Points on a hilly landscape, in no order, each with its height.
A ball rolls from a point to whichever of its 2 nearest points has the largest drop for the distance, and stops where none of them is lower. Distance is the straight distance between rows; heights are no part of it.
q820 (h 481): [ 97  95 153 120 116  95 116 126  89  65  96  96  66 118 124 118  71 122
  89 136  48 120  99]
q13 (h 350): [ 97 107  51  85  94  97  98 128  90  86 116 116 142 123 106 105 117 122
 106  91  93 100 105]
q295 (h 602): [ 80 123  47  73 110 108  88 109 129  98 105 141 130 120  81  74 142 112
  84  78 114  59  93]
q202 (h 167): [ 97 108 119 148 134  77  88 105 134  96  59  72  64  57 112 144 111  22
 151  87  71  84  84]
q352 (h 277): [ 99 129 125  38 116 151  98 123  64 107 119  46 131 147 128  58 114 132
 109 108  69  86  74]
q784 (h 444): [ 82 112  79 132  86 122 112 107  87 113  89  55  85  73 106 117 114  65
  99 114  91 143 119]
q552 (h 398): [ 80 112  85 147  79 124 119 110  89 115  99  69  54  98  91 112 113  45
  93  96  99 110 113]
q77 (h 366): [ 81 126  90  62  89 153  74 110  51 117 132  51 134 141 110  63 141 130
 105 111  69  87  68]
q606 (h 351): [ 93  98  66  91 113  81 118 114 107  98  90 113 107  97  83 101  98  87
  77  73 129 122 113]
q890 (h 599): [ 74 113 116  89  93 119  76 117  68  86 100  74 106 137 122  95  95 170
  87 138  31  78  64]
q796 (h 217): [ 97  93  99 102  91 127  95  72  84 107 100  85 101 110 103  90  83 146
  78 143 104 103  73]
q523 (h 648): [ 97  96  95  44 133  78  76  83  88 106 116 125 152  89  80  85 121 148
  85  76 116 111  99]
q698 (h 450): [117 108  65 101  91  86 126 119  96  96  93 154 109 106 100  74 122  65
 100  65  81  77 113]
q386 (h 709): [113 108  65 109  60 107 125 105  73  99  98 103 112  93 128 119 105 100
 122 121  66  90 114]
q895 (h 525): [105  71 108 126 137  70  84  70 115  71 113 123  80  41  73 109 112  95
  84  83 112 114  91]
q474 (h 111): [107 103  94  83  94 119 123  94  62 106  76  65  99 127 132  90  74 136
  73 130  80 107  79]
q186 (h 355): [118 121 116  65  79 143  80  88  92 121 127 101 121 143 103  56 112 107
  89 106 119  64  74]
q530 (h 309): [109 113  71  70 128  88 117 125  92  86 101 119 129 137 121  97  96 132
 103  88  97  77  74]
q521 (h 448): [120  97 106 108  56 110  78  74 116 112 119 135 104 110  77  80 118  86
  89  99 116  69  95]
q23 (h 582): [ 80  60 111 128 171  58  83  84 153  70  95  96  99  29  82 120  92  45
 123  75 120 119 114]
q764 (h 381): [ 96 118  74  84  72 128 130 129  47 112  95  74 103 142 136  83  92  89
 106  96  92 105 102]
q413 (h 175): [116 123 140  19 150 138  89 103  69 104 100  50 137 136  97  70 134 131
  90  98  65  65  65]
q919 (h 226): [101 100  61 116 107 103 141  94  82 101  71  70  80 112 124 110  69 113
  85 117 104 114  91]
q905 (h 142): [ 90  84  69 139 129  63 102  98 134  88  86 119 107  53  94 127 109  79
 133 107 118 119 115]
q467 (h 538): [103 104 113 128  85 112 108  70  66 112  70  40  58  76 122 123  74  90
  90 148  69 112  94]
q782 (h 284): [116  90 111  96  72  93  97  58  95 110 100 104 120  98 101 100  76 139
 103 145 124 102  81]
q89 (h 244): [ 84  72 105  82 129  87  77  81 143  84 125 156 122  72  85  88  87 131
 101  86 162 113 104]
q411 (h 222): [ 91  85  87 153 114  79  91 102 128  73 101 106  79  57 100 140  96  96
 127 126  85 105 105]
q422 (h 298): [ 89 110  60 104 102  96 135 134  75 108  87  78  85 121 105  98  93  80
  82  87 109 118 101]
q925 (h 411): [ 88 117  99 123  81 106 121 122 125 116  90 121 104  92  66  80 115  37
  85  72 116 128 140]
q344 (h 329): [118 106 109 125  68 122 132 119  75 121  85  74  45 117 107  81  88  45
 102  80  97  97 115]
q842 (h 131): [110 104  99 149 119  63  95 105 117 110  49  72  74  63  80 126 120  10
 126  73  93 101  99]
q59 (h 348): [112 107  79  95 116  88 118 126  97  76  92 104  95 138 125 112  77 131
 100 109  78  67  70]
q596 (h 569): [ 81 102 145  85 118 103  96 119  93  76  88  84 104 155 120  95  77 178
  74 125  46  82  59]
q162 (h 561): [ 78 102  68 113  63 113  78 114 134 107 122 118 115 100  86 113 139 102
  89 100 124 109 119]
q794 (h 406): [115 124 100  88  50 136  96  92 117 124 112 122 130 125  99  61 120  86
 101  96 111  60  86]
q200 (h 661): [102  99  84  26 152  77  78  90 105  99 100 116 144 103  81  77 118 145
  85  61 129  56  71]
q941 (h 393): [ 74  87  70 116 113  73  93 109 106  88 108 102  95  97  81 132  84  99
  79  95 120 123 100]
q130 (h 636): [ 88 101  99 121  88 110  93 106  74  93 111  94  75 115 110 129  91 149
  92 137  45  94  85]
q305 (h 756): [123  70 164 117 145  56 108 108 100  71  77  73  57  79 111 137  63  76
 111 103  66 118  95]
q515 (h 378): [100  95 141 117 120 111  99 101 120  73 110 103 109  96 124 112  80 173
  89 144  77 123  96]
q723 (h 486): [121  85 116  92  93  79  84  88  92  96 127 135 102  98  79  98 103 103
  85  86 116  94  85]
q686 (h 407): [121  91  66  94  89  82 123  97 124 100  97 150 130 105 103  81 102  91
 118  88 113  69 113]
q663 (h 345): [121  99  88 125  75  76 114  71 145 105  75 145 110  86  92  98  78  74
 136 102 122  78 124]
q863 (h 606): [ 94 101 138 115  61 134 112  89  56 127  86  36  67 102 136  94  66  97
 108 137  56 113 109]
q930 (h 390): [ 73  99  49 101 122  89  86 106 100  79 116 107 123 110  92 122 111 152
  75 101 108 112  87]
q280 (h 601): [ 89 122 109 108  53 109 122 122  85 115  90  60  95 116 131 120  70  84
 137 110 115 133 128]
q622 (h 382): [ 98 113 113 105 104 148 122 124  87 108 114  94  77 106 108  75 105  87
  83 105  98 121 113]
q989 (h 482): [106  96  78  65  87 146  91  61  65 134 124  69 134  91 109  61 137 125
  89 120  88 116  86]
q945 (h 427): [ 94 109 108  52 113 143  72  83  62 119 139  71 145 106  97  68 148 146
  77  96  75 103  69]
q871 (h 405): [116  81  76 123 114  48 106 102 108  65  95 113  97 113 116 121  61 106
 107  96  95  78  86]
q999 (h 440): [ 90 116  98 105  83 128 123 130 110 107 111 123  88 108  86  72 114  66
  93  94 114 110 119]
q494 (h 797): [153  92 145  87  99  84 135  90  80 111  77  73  59 125 112 119  68  79
  93  96  95 128 120]
q973 (h 80): [101 104  91 125 118  66 108 109 120 102  78  87 104  60  89 123 105  51
 133  92 114 118 120]
q563 (h 488): [ 97  76  84 105 121  75  79  63 101  92 119 119  97  47  73 111 114 140
  75 111 112 118 103]
q667 (h 483): [ 98 124  95  86  40 140 103 105  64 112 114  77 129 124 141  77  97  89
 137 113  86 107 117]
q879 (h 668): [ 88 110  75 116  65 112  90 110  66  86 116 108  84 100 134 130  89 124
 119 123  45  67  87]
q568 (h 183): [ 80 114  80 150  59 118  82 104 129 100 112 108  74 100 109 132 104  78
 129 116 107  75 115]
q181 (h 732): [ 92  85 142 137 120  64 102 103  94  74  69  82  69  73 107 159  70  93
 125 123  50  99  91]
q105 (h 572): [119  89 119 126  91  95 109  70  75  98  88  76  72  78  97 128  87  98
  90 134  71 112  88]
q624 (h 816): [147  92 108  86  82  68 126 102  66 101  76  78  70 140 131 113  69  66
 106  84 106  97 105]
q325 (h 296): [126 120 128  55 112 128  88 104  80 108 131  90  99 144  94  59 118 117
  83  86  96  57  61]
q433 (h 535): [126 105  72  63  74 121 102  92  58 122 111 102 132 111  96  66 140 102
  98  96  89  87  87]
q678 (h 584): [ 83  97  44 105  74 112  83  99 151 121 105 136 121 108  72  87 139 106
  84  94 119  77 106]
q142 (h 331): [137 103  85  69  90 109 153  84  82 121  81 113  98 129 110  51 101  79
  92  87 121  97 103]
q803 (h 475): [ 75  94  81  84 116 116  83  95 142 119 117 143 117  75  64  79 137 106
  69  75 138 125 124]
q966 (h 124): [ 84 111 107 140  92  93  96 114 149  72 101 106  62  93 109 135  84  61
 131 103 133  84 117]
q238 (h 250): [ 82  95 111 101 106  63 101 103 158  88 105 136 112 101  75  98  72  72
 107  74 168 117 127]
q964 (h 253): [137  94  98  90  83 122 148  91  78 124  80  71  67 114 111  67  99  55
  92  86  93 105 111]
q570 (h 357): [ 94  89  93 121  79  59  98 109  85  80  93  92  93 116 116 157  53 106
 129 113  94  91  91]
q775 (h 294): [ 84  90 102  95 123 115  69  85 139  89 134 133 106  95  87  97 101 156
  83 122 156 106  91]
q57 (h 546): [ 86 123 104 109  47 137  95 117  84 109 121  80 120 110 128 108 107  96
 138 130  97 126 124]
q453 (h 677): [104 111 130 139  83 104 118 102  91 116  62  60  43  81 127 139  67  50
 138 107  84  81 102]
q15 (h 777): [145  77 166  88 131  72 126  97  90  92  89  82  66  92 112 112  68  74
 103  84  93 138 105]
q949 (h 275): [104 129  91  48 133 105  96 116  92  94 103  84 144 136 110  92 103 152
 102 104  85  63  64]
q907 (h 532): [ 80  92  85 117  62 126  74  95 107 112 131  83  90  91  83 123 127 103
  77 103 125 133 113]
q808 (h 230): [ 98 119 135  40 159 118  82 110  77  93 113  69 125 141  93  77 114 141
  69  85  86  62  56]
q734 (h 613): [ 73 121  65  46 114 123  72 115 123 122 109 100 151 122  82  71 145 124
  83  71 145  77  97]
q715 (h 391): [126  96  76  61 102 101 129  73 102 130  80 130 126 101  84  36 111 105
  71  71 131  82  95]
q101 (h 805): [134  97 124  92  67 126 120 106  52 114 103 102  63 127 152  78  82 110
 125 108  40  61 101]
q637 (h 529): [117 107  80  60  85 100  98 113  69 124 119 126 139 108  76  68 149  89
  86  68  74  91 106]
q792 (h 487): [115 100  91  77  87  79 114 115 101 101 100 152 108 106  66  60 127  65
  83  56  93  95 114]
q349 (h 419): [ 98  61  81 102  91  88  68  57 122 119 112 135 125  59  60 106 114 136
 107 114 146 129 121]
q384 (h 271): [109 112 101 137  58  72 114  97 132 105  72 137  89  92  87 100  91  34
 128  73  91  66 124]
q46 (h 434): [ 99  94  60  78 118 107 112  75 120 120  88 144 127  72  80  56 127 112
  67  83 143 104 115]
q354 (h 56): [105  95 143 124 116  85 108 113 127  79 101  99  54  91 114 121  60  53
 127  99 116  99 100]
q789 (h 166): [ 68  77  96  92 118  67  72  97 160  93 120 156 136  86  68  91  99 104
 117  72 159 123 141]
q332 (h 624): [ 82 123  94  43 107 120  43 109 118 118 142 114 159 102  66  80 170 138
  92  61 124 103 104]
q868 (h 527): [127  85 131  92 108  84 100  96  74  96 107  92  83 101  91 107  82 121
  71 103  84 119  90]
q121 (h 578): [ 52  63  97 113 124  53  44  68 149 101 112 151 105  52  32  87 114  85
  85  49 149 120 151]
q745 (h 643): [118 113 122 131  62 104 121  84  91 115  75  67  78 101 130 114  71  61
 134 114 119 103 119]
q161 (h 458): [ 97 102 138 104 118 130 124 133  82  83 108  99  73 123 120  90  90 127
  81 126  65 122  87]
q359 (h 557): [ 77  65 104 134 158  59  83  84 134  52 117 120  83  51  76 117  86  65
  97  62 121 106 109]
q761 (h 132): [114  86 128 142 117  58  96 105 132  81  87 114  68  86  84 124  76  28
 132  77  97  87  97]
q878 (h 635): [ 81 103  97  63 110  84  52 113 104  97 143 125 150  99  80 101 135 130
  81  68 119 111 104]
q488 (h 289): [ 85 100  89 150  95  78  89  90 121  84  88  70  82  79 105 153  68 107
 132 130 109 101  97]
q906 (h 705): [115 104 137 137 121  82 107 105  94  90  56  59  48  64 131 152  88  57
 148 109  48  82  95]
q676 (h 526): [ 55  77  77 103 113  85  65  80 144 113 104 158 100  55  50  81 128  89
  64  62 137 130 143]
q888 (h 530): [ 73  84 150 117 112  98 106 124 103  61  58  97  76 132 112 110  64 157
  61 136  42 106  74]
q445 (h 669): [ 80 109  91  40 170  98  61  93  98  88 101  87 136 103  85  92 116 171
  78  80 129  71  62]
q493 (h 493): [117 110  98 130  84 117 115  77  68 130  61  34  62  63 112 117 102  44
 103 120  82 116 107]
q276 (h 332): [ 81 102 121  93  99  78 104 110 145 111  92 140 121  84  67  73  94  48
  82  57 146 131 140]
q861 (h 496): [ 84 100  83 114  81 126  87  84  78 122 112  58  98  81  86 116 116 102
  67 129 113 152  98]
q25 (h 432): [ 86  95 143 124 116  94 110 107 108  72  95  82  87  94 120 132  61 133
  97 133  72 143 107]
q759 (h 204): [115 107 114 124  83  80 117 123 107  96  86 116  67  97  86 109  98  22
 123  71  90  81 109]
q27 (h 752): [132 101 102 118  73 120 129 106  68  99  87 105  74  92 144 105  90  85
 135 111  56  77 124]
q392 (h 349): [118  76  80  95  81  82  83  61 101 122 107 113 141  78  77 109  93 147
 111 130 145 110  99]
q728 (h 853): [117 113 132  76  75 142 112 112  62  96 118 100 100 135 134  81  92 123
 126 114  76  74  83]
q465 (h 330): [ 84  81 104 103 124 106  91  92 135  73 115 111 111  91 107 111  84 156
  98 145 119 104  92]

Two balls start at each pair of points below. Name the first point that both come to, or write -.
q871 and q25: -
q906 and q820: -
q723 and q433: q413
q907 and q868: -
q676 and q359: -

For each start below, name the point where the ball stops.
q130: q789
q637: q354
q200: q964
q494: q474
